Points on a hilly landscape, in no order, each with its height.
A climber steps from a point to the highest of its 2 nearest points, and stops where none of them is higher. Distance is the straight distance between rows; heights are no part of it.
z_572 h=3.62: [173 125  98  90 146 162 119 116 106 113 114 165 110 109 123 128 127  42
 174 122]
z_847 h=4.50: [ 95 131 170 145 146  97 162 147 174 114 152 131 172 125  80 117 109 124
 119 196]
z_210 h=6.03: [133  88 119 117  80 160 118 130  59  98 130  71  76 101 105 157 121 129
 156  96]
z_868 h=4.61: [112 121  74 165 154  94 109 154 105  72 112 150 127 117 146 107 102 154
 117  71]
z_519 h=0.34: [135  52 150 142 120 162 162 155 165 126 126  70 181 115 130 118 126 172
 110 125]
z_209 h=3.29: [173  99  89  99 116 213 138 133 137 136  98 125 118 119 154 104 127 129
 179 124]
z_411 h=5.60: [145 135 149 114 128 185 111 108 129 198 136  98 150 166 142 165 156 147
 118 164]
z_840 h=3.05: [134  61 124 134 150 153 131 157 158 127 123 121 180 122  92  48 137 144
 138 113]
z_683 h=6.65: [154  47 165 159 110 139 181 123 127 117 118 112  83 132 140 119 140 114
 136  78]
z_594 h=5.02: [129 163  75  76  97 159  82 130 132 147 111 132 132 117 122 125 109 140
 114 152]
z_384 h=5.84: [ 99 136 151 176 120 110 166 156  92  81 132 112  52 127 139 124 110 156
 151  46]
z_782 h=6.01: [ 79 205  99  96 135 140  73 144  91  67  98 159 176 164 114 115 107 153
 122 101]
z_980 h=5.72: [126  96 131 108  94 163 148 119  63 117  90  64  79 130 141 107 117 160
 131 104]
z_196 h=5.28: [ 97 153  98 154 140 105 147 154  80  93 117 159  63 129 119 142  97 108
 161  92]
z_937 h=5.85: [105 162 115 113 108 119 113 126  73 125 123 133  72 129  87 169 105  94
 148 137]
z_225 h=5.52: [131  96 142 137 168 128 168 141 139 186 133 107 141 139 162 157 143 129
 143 128]
z_147 h=5.47: [110 153 185 140 151  53 176 108 166 146 155 140 148 133 176 146 132 108
 117 154]
z_324 h=1.79: [125 133 144 124 138  90 147 110 142 175 110 148 166 147 143 152 151 106
 106 152]
z_87 h=3.80: [138 106  81 147  83 173 152 187 133 106 112 126  99 105 149 132  71 162
 129 140]
z_276 h=5.83: [128 133 116  91 135 117 129 139 160 132 112 144 192 120  84 120 123 111
 119 166]
z_597 h=6.04: [135 165 200 133 114 115 161  94 133 124 146 135 104 137 115 187 142  77
 151 197]
z_931 h=3.14: [169 109  95  80 126 205 103 100 145 129  90 133 106 111 170  85 148 147
 170 102]
z_333 h=5.15: [142 105 128 128 143 151 171 145 140 167 123 132 141 136 148 149 127 107
 150 136]
z_395 h=5.94: [114 139 149 153 159 183 170  88 133 157 169  98 128 149 162 175 153 120
 130 183]
z_758 h=5.87: [128 106 113 116  90 172 123 134  67 105 103  81  81 126 120 119 119 134
 170  97]
z_725 h=2.51: [141 103 134 114 130 138  85 118 139 180 144 106 185 149 114 114 188 158
  89 114]
z_191 h=3.87: [116 138 115 161 147  93 118 118  74 116 121 148  76 152 119 127 150 127
 152  49]
z_696 h=5.49: [112 202  95 113 115  90  92 105  96  93  58 142 126 137 125 130  85 115
 165 136]
z_27 h=5.05: [169  73 162 134 114 197 178 129 113 117 154  76 117 106 122 167 131 114
 150 137]
z_443 h=0.64: [ 72 135 126 169 104 125 114 163 105  84 169  90 119 117 118 137 101 209
  97 141]
z_951 h=1.95: [163 110 147  77 127 190 106  93 120 192 123  99 122 151 120 130 182 115
 152 106]
z_259 h=3.78: [134 171 166 147 115  85 133  93 124 152 128 161  87 155 123 154 154 108
  99 153]
z_748 h=5.97: [108 152 118 131 110 132  68 120 108 157 150 107 131 139 106 146 141 167
  68 165]
z_261 h=4.56: [138  84 124 167 113 133 161 154 151 137 125 149 113 132 157 130 121 126
 130  94]
z_986 h=4.10: [136 121  87 107 131 145  74 149 139 123 135 130 151 110  82  72 131 151
 119 135]
z_160 h=4.97: [121 129 134 143 126  52 142 124 177 111 103 162 188 123 100 126 128  99
 125 155]
z_52 h=2.33: [116 144 178 172 134 164 166  90 139 118 220 100 103 145 168 135 175  95
 138 130]
z_652 h=2.67: [106 138 102 122 135 117  73  98  88 113  83 107 135 159 148  83 158 179
 126  40]
z_19 h=5.19: [125 180 112  83 144  77  42  89 125  79  76 149 158  98 115  93  98 122
 138 149]
z_28 h=1.73: [ 74 174 100 129 156  89  79 136 100  99 117 138 145 149  49  77 112 149
 120 124]
z_806 h=5.69: [125 142 131 157 112 149 117 135 141 136 154 123 125 130 143 158 130 154
  79 181]
z_67 h=6.82: [114 164 164 178 130 134 146 121 161 114 199 132 123 148 186 129 140 132
  83 155]
z_241 h=2.61: [134 148 188 166 125 128 180 157 158 114 200 141  87 129 171 120  96  85
 145 110]
z_223 h=6.41: [ 62 175 111 131 122 128  86 162  94  95 129 112 153 161  70 122 118 183
 103 116]
z_901 h=4.35: [119 108 123 143 116 134 152 179 164 113 157 143 164 104 111 141  92 140
 102 170]
z_127 h=1.25: [143 173 135  89  98 128 113  82 153 179  93 129 166 151 114 150 139 105
 105 170]
z_509 h=3.10: [117  91 144 123 196 110 132 131 157 172 159  88 190 132  86 128 149 151
 119 153]
z_554 h=3.64: [139 106 127 137 118 171 118 164 150 136 165 101 169 121  94 125 123 168
  92 174]
z_668 h=2.00: [166  75 112  84 116 188 146 129 161 143  99  86 169 113 152 106 140 165
 130 113]
z_699 h=2.01: [ 89 119 112 153 146  91  81 148 108 113 138 117 126 139  64  81 142 174
  98  87]
z_171 h=4.24: [112 158 106 145 109  56 101 128 122 123 127 154 121 139 107 135 123 135
  86 123]
z_121 h=6.18: [ 81 162 117 127 111 112  71 144  96 129 144 107 135 147  90 139 123 179
  82 145]
z_404 h=3.98: [100 101 162 144 162  92 147 158 161 135 162 146 172 121 109 118 142 121
 104 135]
z_15 h=3.69: [120 137 149 168 130  80 125 111  82 136 155 135  48 146 118 134 169 140
 129  62]
z_473 h=4.63: [169 156 117  74 163 107  68  77 133 131  80 190 152 124 161  98 140  82
 125 125]
z_558 h=1.96: [149 112  79  78 156 165 137 159 179 108 117 148 198  91 127  98 103 116
 149 162]
z_735 h=3.22: [136 151  88 107 159 144  84 134  77  95  89 155  93 119 162  98  93 114
 175 107]
z_369 h=3.09: [110 121 166 142 168  89 196 146 170 165 162 133 127 118 181 149 102 109
 141 124]
z_387 h=0.60: [102 124 110 160  84 150 117 179 117 101 147  84 110 111 137 150  89 202
  95 147]
z_581 h=6.55: [134 109 103  82 152 132 127 133 161 160 117 134 202 120 124 120 141 122
 130 131]
z_42 h=3.15: [140  61 103 138 117 135 111 136 142  89 114 106 152 101 108  61 128 160
 106  90]
z_769 h=4.93: [171  84 135 115  84 197 142 137 104 113 148  86 100  95 111 172 135 114
 158 127]
z_622 h=2.50: [138 129 176 189 122  87 131 123 154 132 188 142 115 147 176 112 150 150
  81  78]
z_609 h=2.71: [123  99 140 125 151 108 101 115 146 196 141 121 194 151 131 133 185 148
  96 115]
z_731 h=2.97: [122  89 121 120 171  93 121 121 151 187 130 131 196 140 133 125 174 120
 122 104]
z_695 h=2.35: [119  90 119 116  93 120 103 116 101 119 105  61 139 130 124  94 142 197
  81  90]
z_852 h=2.29: [125 125 169 178 123 190 157  75 123 115 181  84  93 141 152 150 180 123
 128 145]
z_631 h=5.98: [134 128 145 178 100 145 140 135 104 126 159 112  63 141 153 150 125 154
 129 131]
z_340 h=6.28: [106 132 132 142 100 124 137 146  73  75 172 109  67  99 117 183 116 133
 158  79]
z_709 h=4.45: [149 144 113  88 137 138 174 118 144 155  76 129 157 130 123 152  96  80
 177 174]
z_891 h=3.92: [132 122  97 149  92 162 161 182 137 128 128 139  98 112 140 148  77 137
 125 166]
z_649 h=6.07: [123 168 149 163 130 189 139  86 120 147 168 115  97 152 139 173 162 112
 111 195]
z_552 h=2.93: [141 123  95 101 117 153  69  93 105 153  91 112  97 139 144  89 156 157
 152  82]
z_762 h=1.91: [130 151 153 117 142 110 123  96 134 200 121 119 172 166 142 168 161 114
 100 155]
z_58 h=2.84: [119 125 179 153 150 117 195 166 177 134 179 137 117 126 192 133  87  99
 143 108]
z_482 h=5.78: [141  87 101 109 143 155 144 152 156 169 120 116 198 122 144 127 136 146
 140 123]
z_319 h=2.22: [138  98 179 167  95 150 169 140 120  77 172  92  43 105 143 121 112 133
 128 100]
z_326 h=1.67: [145  75  88 106  95 156 125 136 120 101  85  83 130 103 151  76 109 172
 101 106]
z_796 h=2.66: [151  60 110 149 103 114 143 116 124 121  89 111 108 123 157  85 138 149
 102  64]
z_915 h=5.50: [160 179 108  73 110 153 117  79 131 128  69 161 115 114 115 117 108  72
 183 163]
z_424 h=5.24: [103 156 179 143 142  67 178 140 179 125 169 146 160 121 170 144 106 111
 106 150]
z_710 h=4.48: [142 164 119  82 110 129 155 122 161 151  98 118 184 121 119 173 102 121
 133 200]
z_954 h=1.87: [ 95 143 103 138 148  71  73 132 113 115 131 141 135 139  66  90 147 146
  96 100]
z_470 h=4.78: [134 115 126 103 162 136 193 145 141 160 108 129 136 129 138 160 100  80
 181 149]
z_78 h=6.29: [152 137 148  86 121 153 149 109 118 155 126 130 134 136  91 183 143  57
 161 160]
z_481 h=5.45: [140  75 164 129 164 157 180 130 126 150 165  86 121 112 138 182 138 101
 177 128]
z_598 h=5.54: [111 150  85 101 157 121  49 130 100  87 106 146 144 121 144  89 112 149
 129  94]
z_440 h=3.42: [131 120  80 107 127 156  96 130  67  91 116 125  81 112 120 131 118 100
 190  91]
z_233 h=2.49: [149  73 141 160 114 108 140 102 104 137 100 120  81 142 139 107 163 143
 113  65]
z_60 h=2.09: [119 123 154 150 129 120  88 113 140 166 165 131 150 155 127 143 173 152
  66 145]
z_496 h=6.56: [118 130 161 184 137 148 151 111 155 131 185 108 135 144 190 136 158 152
  99 140]
z_918 h=3.32: [129 144 134 143 106 109 194 160 157 114 111 183 102 120 137 142  87  78
 149 155]
z_432 h=4.98: [ 77 168  92 121 105 100 113 172  97  94 116 133 129 124 111 140  84 157
 112 146]
z_679 h=4.76: [142 168 102 108  86  97 105 127 163  98  88 134 178 110  82 122 103 121
 135 184]
z_203 h=2.92: [122 114 148 178 114  75 124 130 140 110 161 116 100 120 136  98 142 186
  72  57]
z_848 h=1.62: [ 99 150 183 133 146  73 139 102 161 140 155 121 178 130 119 155 152 129
  86 178]
z_228 h=1.59: [101 170 129 127 104  87  97 132 127  98 119 126 144 123  50 118 103 143
  89 177]
z_57 h=2.96: [133 130 113  79 136 181  59  65 106 153  97 123  78 129 142  88 164 142
 174  79]
z_485 h=1.37: [140 158 109 107 106 104 100  98 126 153  82 159 123 144 128 131 135  91
 117 144]
z_804 h=6.00: [158 150 130  67 142 156 136 104 127 151 103 143 142 120 101 154 138  48
 190 137]
z_948 h=5.91: [123 150 191 131 148 108 180 106 126 138 166 139 105 131 132 174 146  72
 149 175]
z_437 h=4.67: [108 157 115  87 183 134  47 123 114  82 114 150 131 104  95  46 108 155
 138 132]
z_430 h=0.44: [155  65 135 147 102 168 173 150 155 126 118  88 152 120 167 131 116 159
 113 117]
z_934 h=3.67: [113  93 131 156 143  96 127 158 156 136 152 152 167 127  93 101 147 134
  92 115]
z_913 h=4.06: [135 131  96 152 147  97 109 120  96 129 108 166  78 142 129 118 141 102
 140  90]
z_669 h=3.65: [129 150 183 145 140 102 142  93 118 167 158 151  99 167 136 157 182  90
 107 149]
z_997 h=5.66: [138 136 148 158 107 145  99 101 108 179 141 106  99 168 137 151 166 150
  93 144]
z_114 h=5.77: [ 84 194 107  83 134 181  78 131  88  87  91 159 133 144 159 116  89 147
 171 101]
z_44 h=2.34: [155 105 124 103 113 167 104 120 143 175 130  98 168 143 133 119 167 168
 101 128]
z_80 h=5.96: [112 161 144 133 110 113 133 127  73 105 170 137  55 113 102 180 120  98
 134 140]
z_393 h=4.49: [166 109  95 103  81 199 128 159 137 142 110  87 136 119 140 119 112 177
 126 152]
z_815 h=5.73: [134 102 181 166 144 163 179 125 132 147 177 100 110 135 158 157 141 114
 151 134]
z_448 h=3.48: [153  76  98 142 154 140  98 156 139  93 124 137 154 103  99  48 129 145
 125 102]
z_180 h=1.03: [121 129 148 107 144 137 110 130 154 168 140 118 183 144  58 105 159 135
 102 171]
z_526 h=4.30: [132 139 129 102 145 128 181 131 144 164 118 116 168 126 144 179  93 123
 134 187]
z_451 h=1.30: [151 168 140 109 100 119 112  90 118 183  98 137 121 157 113 149 142  98
 120 159]
z_249 h=3.45: [149 136 117 134 105 120 175 144 149 115  83 169 123 119 131 151  94  81
 158 174]
z_637 h=5.33: [140 179  90  80 100 151 107 110 115 138  81 138 101 122 116 125  93  99
 154 169]
z_568 h=5.53: [141  90 139 143 130 129 164 144 127 129 160 166  94 117 119 152 145  56
 164  95]
z_277 h=1.65: [ 80 187 115 111 126  89  72 120 109 110 109 116 145 135  42  92 109 145
 106 152]
z_697 h=5.71: [115 155 191 135 149  76 185 117 145 150 154 146 119 140 154 153 134  86
 140 160]
z_964 h=5.07: [119 103  96 185 130  85 136 154 125  91 117 147  88 113 160 106  99 153
 121  51]
z_63 h=6.16: [107 117 127 124  96 143 126 142  47  75 133  94  95 122 106 172 130 132
 164  68]
z_321 h=6.13: [139 103 146 156  95 166 131 127  86 118 135  76  61 131 129 144 129 151
 131 127]
z_755 h=5.67: [ 97 185 116  84 144 179  87 124  59  87  99 148 106 152 131 128 110 111
 194  91]
z_159 h=3.63: [ 86  99 152 134 176  59 162 136 172 155 152 136 175 112 138 135 127 124
 112 125]
z_368 h=4.94: [108 176 102  87 174  99  52 115 108  72 106 151 150 103  94  71  98 134
 134 140]
z_860 h=5.44: [107 166 159 155 107  97 133 130 162  84 161 137 137 109  89 134 108 134
  79 201]
z_366 h=5.14: [118 163  94 123 138  90  91 142 135  61  96 149 146 102  67  78  84 114
 134 168]
z_462 h=2.19: [118 120 155 174 132 114  98 124 143 131 187 122 139 140 106 117 173 167
  57 133]
z_926 h=1.99: [128 141 154 124 136 121  97  97 138 185 151 128 172 161 130 162 177 136
  69 165]
z_592 h=4.88: [169 148 122  73 182 121  52  90 131 128  97 193 129 112 172  89 141 116
 128 112]
z_573 h=1.46: [153 145 126 117 132  98 131  91 128 156  75 179 126 148 123 128 148  63
 144 130]
z_582 h=3.43: [166 116  74  95 116 196 124 151 151 127 103 143 130 107 163 101 104 138
 158 129]
z_219 h=4.21: [148 162 113  78 126 112  77  84 163 113  85 155 183 103  94  84 140 110
 120 155]
z_984 h=5.95: [126  94 174 162 165 161 187  99 132 160 159  66 122 133 176 151 154 135
 144 128]
z_312 h=6.54: [146 114 143 110 119 128 142 122 111 136 152 145 118 116  96 190 152  63
 146 133]
z_977 h=5.92: [120  95 156 146 162 113 154 119 146 187 145 103 161 146 171 151 160 157
 120 121]
z_11 h=2.52: [103 112 110 102 110 114  93 106  82 102  81  82 143 151 138  81 150 191
 108  58]
z_571 h=5.51: [ 88 178 122 141 123 146 132 152  52  80 115 145  96 168  94 157 129 118
 160  59]
z_53 h=2.39: [132 142 186 155 139 147 157 103 129 107 223 115 101 119 156 163 165  79
 139 132]
z_22 h=4.28: [150 117 102 109 109 186 137 158 139 162 128 111 149 133 145 143 115 144
 129 156]
z_613 h=0.69: [ 75 136 119 163 121 113 111 175 109  94 164 115 115 123  78 119  90 181
  92 140]
z_538 h=3.66: [150 117 111 122 116 160 162 155 115 131 125 152 100 118 111 149 106  74
 176 144]
z_853 h=5.46: [148 111 158 145 130 150 109  96 123 197 136 105 127 168 149 151 182 137
 112 139]
z_530 h=2.48: [137 140 180 151 124 123 168 131 130 114 206 149  82 124 140 146 134  69
 141 125]
z_150 h=3.61: [154  99  67 130 102 176 135 178 135 107 103 136 122  99 160 106  81 138
 145 129]
z_659 h=5.21: [124 101 144 133 189 114 174 113 128 206 143 106 124 133 153 167 146 112
 164 126]
z_113 h=2.37: [166  80 159 154 117 124 128  93 107 158 119 120  99 160 137 118 196 123
 127  75]
z_728 h=2.32: [123 119 170 183 134  90 123 126 162 122 199 135 139 138 138 113 169 158
  63 107]
z_704 h=5.25: [141 117 127 139 128 100 130 129 108 106 164 166  73 106 107 162 150  73
 148  78]
z_681 h=4.85: [126 137  83  79  98 171  70 133 133 142 125 113 134 114 130 112 122 176
 119 126]
z_41 h=6.74: [139 120 161 118 117 126 162 126 123 106 177 153 114  99 124 207 145  62
 144 130]
z_614 h=5.16: [100 152  77 124 111 106 112 170 123  86 118 142 135  98  97 120  76 142
 116 154]
z_54 h=0.77: [107 120 128 161 125 109 120 162 130 108 160 138 124 123  60  98 111 152
  93 153]
z_396 h=1.28: [ 97 111 128 154 101 122 148 133  81  93  99  85  93 140 149 118 107 185
 114  74]
z_372 h=2.86: [140  56 116 150  97 111 143 132 149 110 110 111 141 120 136  83 132 152
  89  75]
z_719 h=5.88: [125  83 169 170 141 104 176 145 177 140 150 148 117 129 192 120 125 119
 139  61]
z_204 h=6.40: [124 184 182 148 115  82 151  89 147 130 152 150 115 153 163 157 150 104
  95 181]
z_535 h=2.81: [123 143 103 119 136 127  66  93  84 143  92 118 100 166 148  97 159 153
 143  61]
z_36 h=2.31: [145  88 161 183  93 144 178 158 141  95 150 114  57 110 151 119  99 126
 141  85]
z_55 h=6.34: [158  69 149 149  94 161 158 122 107 116 124  92  80 117 123 131 138 125
 137 105]
z_318 h=3.40: [124  76 146 172 135  94 112 141 158 125 155 141 144 132  95  89 157 154
  88  91]
z_212 h=4.04: [147 161 124  68 121 125 102  87 184 123  83 141 202 108  98 114 127 108
 152 168]
z_450 h=6.10: [108 148 147 160 120 115 152 149  83  93 164 120  42 125 124 146 112 138
 153  76]
z_208 h=5.80: [132 129 149 133 153 182 156 109 126 183 147  84 145 156 157 173 146 141
 133 168]
z_305 h=6.50: [134  75 169 169 154  96 174 134 154 154 147 155 107 135 164 127 150  97
 159  66]
z_974 h=3.51: [155 122  86 113 140 145 108 130  92 106 116 154  83 109 109 126 113  77
 176 115]
z_164 h=4.31: [ 90 125 181 163 164  96 164 149 171 125 181 135 164 132  85 101 119 133
  97 172]
z_74 h=5.23: [161  67 159 123 143 184 187 127 120 154 137  74 126 126 141 166 136 118
 170 125]
z_808 h=2.28: [126  89  91  98 182 145 156 168 167 133 132 132 204  96 115 104 100 121
 153 132]
z_596 h=2.17: [157  82 153 120 117 164 144 110 131 180 116  81 159 149 157 131 166 160
 119 113]
z_690 h=4.77: [124 151 147 137  99  67 147 129 176 103 115 152 176 121 108 149 121 118
 123 179]
z_789 h=1.81: [160  69 103  84  89 169 140 133 154 106  87  87 153 102 135  75 123 174
 102 113]
z_739 h=1.38: [107  81 107 143 114 117 149 130  82  85  75  92  97 130 152  83 110 169
 109  58]
z_688 h=6.95: [146  93 161 125 115 156 156 124 118 119 198 119 128 104 138 211 151  88
 150 117]
z_422 h=3.56: [148 138 112 115 102 147 174 141 122 112  97 162 100 111 107 157  94  57
 170 167]
z_376 h=0.84: [109 125 138 161 134 109 125 160 149 133 141 144 134 145  54  77 117 139
  90 185]
z_188 h=4.65: [119 145 167 140 114  93 152 133 169 108 122 131 182 120  72 140 116 122
 122 206]
z_920 h=1.69: [148 100 137 109 163 143 143 117 118 179 123 123 135 140 114 149 170  77
 171  99]
z_16 h=4.89: [133  83 157 177 110 122 157 152 166 125 152 131 129 124 166 128 125 152
  97 103]
z_583 h=2.62: [129  62 108 125 176 143 155 175 168 130 130 117 194 105 102  80 111 132
 147 121]
z_220 h=4.03: [156 105  98  89 163 164 139 115 143 172 101 141 153 143 154 113 155 102
 172 109]
z_33 h=1.70: [123 141 152 126 125  72 120 121 151 152 136 159 175 139 113 145 156 116
  83 153]
z_787 h=4.40: [108 176 135 152 106  19 107 108 137  91 119 162 123 129  90 135 136 139
  88 139]
z_722 h=3.95: [ 93 190 137 146 120  80 102 116  80 140 118 139  81 166 121 161 129 135
  96 122]
z_947 h=5.18: [150 145  94  86 176 125  39 107 118 103 105 168 127  99 164  80 120 141
 129 104]
z_766 h=5.56: [110 160 133 152 102 107 114 134 136 110 165 135 125 119 120 149 110 152
  66 183]
z_280 h=5.75: [103 179 102 128 107 111 124 134  83 117  98 140  74 142 108 146  90 101
 149 148]
z_129 h=5.68: [166 160 115  64 145 172 127  83 139 141  78 166 135 119 130 125 125  72
 178 152]
z_296 h=3.06: [168 103 113  84 146 193  86  72 119 131  91 136  87 114 166  85 158 128
 178  85]
z_370 h=3.47: [128 121 137 115 145 153 132 147 154 156 156 102 200 128 115 144 137 146
  97 173]
z_70 h=4.64: [120 106 138 140 126 129 187 183 183 118 147 152 161 107 147 143  81 122
 117 144]
z_471 h=4.11: [142 124  91 120 102 156 133 166 142 145 124 141 139 118 136 137 105 135
 115 163]
z_638 h=5.17: [114 174  80  95  91 126  92 127 113 142  97 130 124 127 127 130  89 127
 120 159]
z_851 h=4.00: [124 137 141 116 179  86 167  92 150 180 145  92 145 110 162 178 118 130
 118 185]
z_176 h=4.52: [126 195 156 154  90  33 128 110 145 100 151 152 117 128 124 135 130 137
  77 152]
z_897 h=4.70: [139 102 100  89 191 102 155 116 135 209 108 119 155 123 156 137 140 107
 161 118]
z_186 h=3.12: [152 147 110  74 175 153  70 131  97  99  90 183  85 100 184 101  88 125
 171 130]
z_192 h=4.68: [145 125  90  77  87 198 100 123 142 145 104  97 121 115 143 106 131 180
 132 127]
z_794 h=0.95: [117 115 147 137 157 135 127 151 160 161 141 131 168 150  60  85 137 129
 113 171]
z_4 h=5.04: [ 90 195  94 103  96 100 103 133 100 114  94 132 130 130 117 148  81 142
 115 157]
z_601 h=3.02: [180 139 122  75 174 163  82 101 107 110 104 182  80  99 161 103 118  84
 173 129]
z_88 h=2.07: [166  97 148  92 119 187 142 100 134 184 105  77 139 156 142 124 173 149
 145 109]
z_818 h=3.52: [128 138 188 174 138 112 130  99 128 164 173 140  93 166 162 141 182 127
 103 118]
z_982 h=0.50: [144  77 134 163  84 165 163 158 146 109 130  91 130 109 158 137 106 172
  92 138]
z_72 h=3.21: [134 117  85 139 129 139 110 130  84 107  90 111  90 135 150  96 123 142
 154  76]
z_854 h=4.13: [126 135 139 121 183 119 187 123 143 172 149  99 141 123 168 183 100 134
 136 184]
z_215 h=5.43: [109 152  75 128 144 101  96 161 113  54 106 154 143  96  96  97  73 125
 128 144]
z_295 h=5.93: [145  96 118 137  83 157 137 138  91 135 105  77  83 129 142 129 114 169
 116 120]
z_447 h=5.86: [ 79 207 101  92 116 156  88 133  83  97  78 161 150 162 134 130  96 137
 139 107]
z_143 h=6.14: [125 178 157 157 114 157 143  96 125 111 177 123  79 135 136 163 145  98
 114 196]
z_454 h=5.90: [129  80 165 138 151 113 169 133 134 147 164 136 113 117 136 161 164  80
 174  84]
z_301 h=3.86: [114 197 138 143 100  67 117  96  98 142 114 142  73 148 121 152 126 122
 107 153]
z_590 h=6.12: [146 158 176 115 107 118 148  97 121 131 122 128 121 132  92 191 143  66
 154 180]
z_745 h=4.95: [110 124 159 135 145  93 181 163 176 125 145 145 173 109 149 148  96 122
 113 162]
z_961 h=5.30: [128 100 167 172 130  97 159 155 193 128 170 151 137 126 176 117 118 134
 105  84]
z_772 h=2.16: [151 105 111  64 116 189 123 107 166 164 115  96 178 128 142 104 161 174
 135 110]
z_524 h=4.90: [116 182  95 102 100  91  83 113 141  83  86 128 153 100  74 109  94 127
 137 168]
z_972 h=4.62: [125 169 146 154  80  56 146 117 159 106 115 161 129 129 132 149 119 125
 101 170]
z_569 h=5.89: [ 89 156  76 125 144 116  80 154  99  83 115 129 153 123 113 100  99 158
 129  96]
z_380 h=5.81: [121 160 126 146 100 153  76  99 103 169 146 103 110 161 144 158 149 164
  65 169]
z_768 h=2.47: [143 112 169 173 108 154 181 173 154 106 179 144  71 114 155 134  92 102
 149 111]
z_640 h=6.06: [130 161 158 135 104 139 128 112  95 102 197 130  71 116 115 194 144  97
 124 170]
z_502 h=4.33: [146  98 112  85 181 149 149 115 142 203 106 106 154 145 157 129 155 120
 177 103]
z_956 h=3.28: [112  79 122 134 184  84 145 143 165 173 135 121 185 118 141 123 144 130
 131 106]
z_499 h=6.58: [124 167 165 158 116 110 163 121 160 127 167 148 125 142 161 153 127 125
  90 178]
z_244 h=3.93: [141 170 121  62 132 118 125  82 182 155  73 134 203 120 129 129 127 112
 172 161]
z_73 h=2.18: [105  95 107 151 119 103  97 130 106 102 118  92 130 127 103  87 144 189
  88  76]
z_183 h=1.57: [143 118 130 117 150 120 147 115 120 167 113 166 123 149 122 141 162  54
 158 120]
z_753 h=5.38: [111 206  99  96 132  81  67  98 101  76  63 141 148 126 131 113  92 125
 141 127]
z_138 h=4.08: [104 163 100 135 117  79  84 120  95 143 116 138 108 154 126 135 133 150
  93 116]
z_483 h=1.83: [150 121 140  75 149 168 126  98 113 200 131 116 140 150 113 159 172  90
 167 128]
z_895 h=3.85: [126 106  91 161 157 107  96 152 129  97 134 151 128 117  86  55 119 139
 120 111]
z_718 h=1.18: [139 168 115  62 102 143  97 107 164 161 112 126 183 128 102 128 125 128
 105 167]
z_313 h=1.80: [150 125  72  82 146 180 110 155 160  85 110 166 167  81 129  92  90 117
 144 174]
z_38 h=5.42: [ 82 156 113 151 138 123 147 162  62  66 127 148  83 139 108 156 117 118
 170  61]
z_751 h=4.38: [127 131  90 105 161 148  69 141 129  93 121 146 138 112  86  46 118 143
 136 139]
z_291 h=3.16: [116  91 139 185 131  77 110 148 145 103 167 131 116 120  93  86 147 176
  73  74]
z_300 h=3.81: [145 117 123 141 111 178 175 171 135 134 136 140 103 124 135 160  92 107
 153 166]
z_588 h=1.52: [124  81  94 118 110 135 126 137  97  81  70  90 128 113 157  73 108 172
 110  75]
z_158 h=4.60: [139 159 108 103  84 123 133 131 154 133  85 144 160 121 119 146 100 115
 121 189]
z_896 h=5.64: [111 185  91 115 127 105 115 121  70  91  76 155  91 132 116 138  86  90
 168 138]
z_750 h=3.53: [138 127 164 176 127  92 125 108 105 150 159 137  66 158 145 133 178 143
 105  85]
z_743 h=3.27: [107 112 143 120 171 106 140 132 149 164 158 105 200 131 111 154 144 139
 101 164]
z_498 h=0.56: [121  88 118 163  80 164 133 180 138 103 141  87 123 101 134 129  87 185
  94 143]
z_962 h=5.59: [ 90 194 114 109 109 161 109 139  53 101 102 130 110 169 102 151 109 115
 174  97]
z_303 h=4.41: [159 166 127  79 137  99  74  62 162 119  71 174 177 115 141  98 139 102
 132 137]
z_436 h=3.36: [109 117 137 124 175  64 175 128 156 171 131 130 152 112 160 153 114 105
 133 135]
z_106 h=2.70: [145 107 167 187 110  86 144 123 145 120 155 123  77 139 173 105 149 165
  88  55]
z_446 h=3.79: [171 108 100  85 158 178 110 104 129 142 110 156 125 120 145 110 147  72
 179 114]
z_407 h=6.26: [114 104 166 163 157 152 158 105 154 161 162  83 156 144 181 147 165 161
 111 140]
z_774 h=3.08: [157 114  91 120 126 147 104 121 108 139  98 126 101 136 148  93 141 129
 154  89]
z_713 h=3.83: [135 103 103 116 117 167 106 166 149 135 146 118 159 125  76  97 131 153
 109 162]
z_140 h=5.82: [127 132 132 182  96 162 134 134 128 115 158 103  87 133 166 149 119 170
  90 168]
z_457 h=6.20: [ 70 173  97 119 129 140  92 167  91  69 121 134 164 152  93 107 109 165
 124  95]
z_933 h=4.20: [128  97  86 177 150  89 107 153 139  79 138 161 133 101 111  85 115 140
 105  84]
z_50 h=4.15: [154 153 106  74 151 118 145 103 159 152  72 133 189 122 147 130 115  96
 168 159]
z_214 h=4.27: [146 109 112 155 116 119 138 138 117 142 122 156  88 130 138 131 131 102
 140 102]
z_830 h=5.10: [120 130  98 136 132 106 128 135  80  91 147 149  67 103 107 156 120  85
 155  83]
z_617 h=1.11: [127 149 131  84 119 148  91 126 151 161 139 115 174 137  72 117 139 140
  94 180]
z_905 h=7.18: [144  71 176 172 122 128 179 133 146 120 156 139  80 127 145 121 138  96
 161  61]
z_664 h=5.48: [108 111 118 180 115  99 166 156 113  74 114 126  62 122 164 107  87 163
 140  41]
z_493 h=5.34: [132 118 111 122 137  93 123 129 163 123 102 171 183 117 120 116 127  93
 113 137]
z_97 h=3.33: [117 137  81 131 140 142 104 147  68 105  96 137  84 136 139 111 114 129
 180  90]

Two climbers start at each pair of points below. Name the first point that both come to, or write none.
z_519 / z_372 -> none
z_233 / z_750 -> none
z_509 / z_180 -> none
z_33 / z_485 -> z_404
z_848 / z_669 -> none

Where does a climber stop that starts at each point below?
z_851 -> z_215
z_113 -> z_905
z_739 -> z_404
z_52 -> z_404
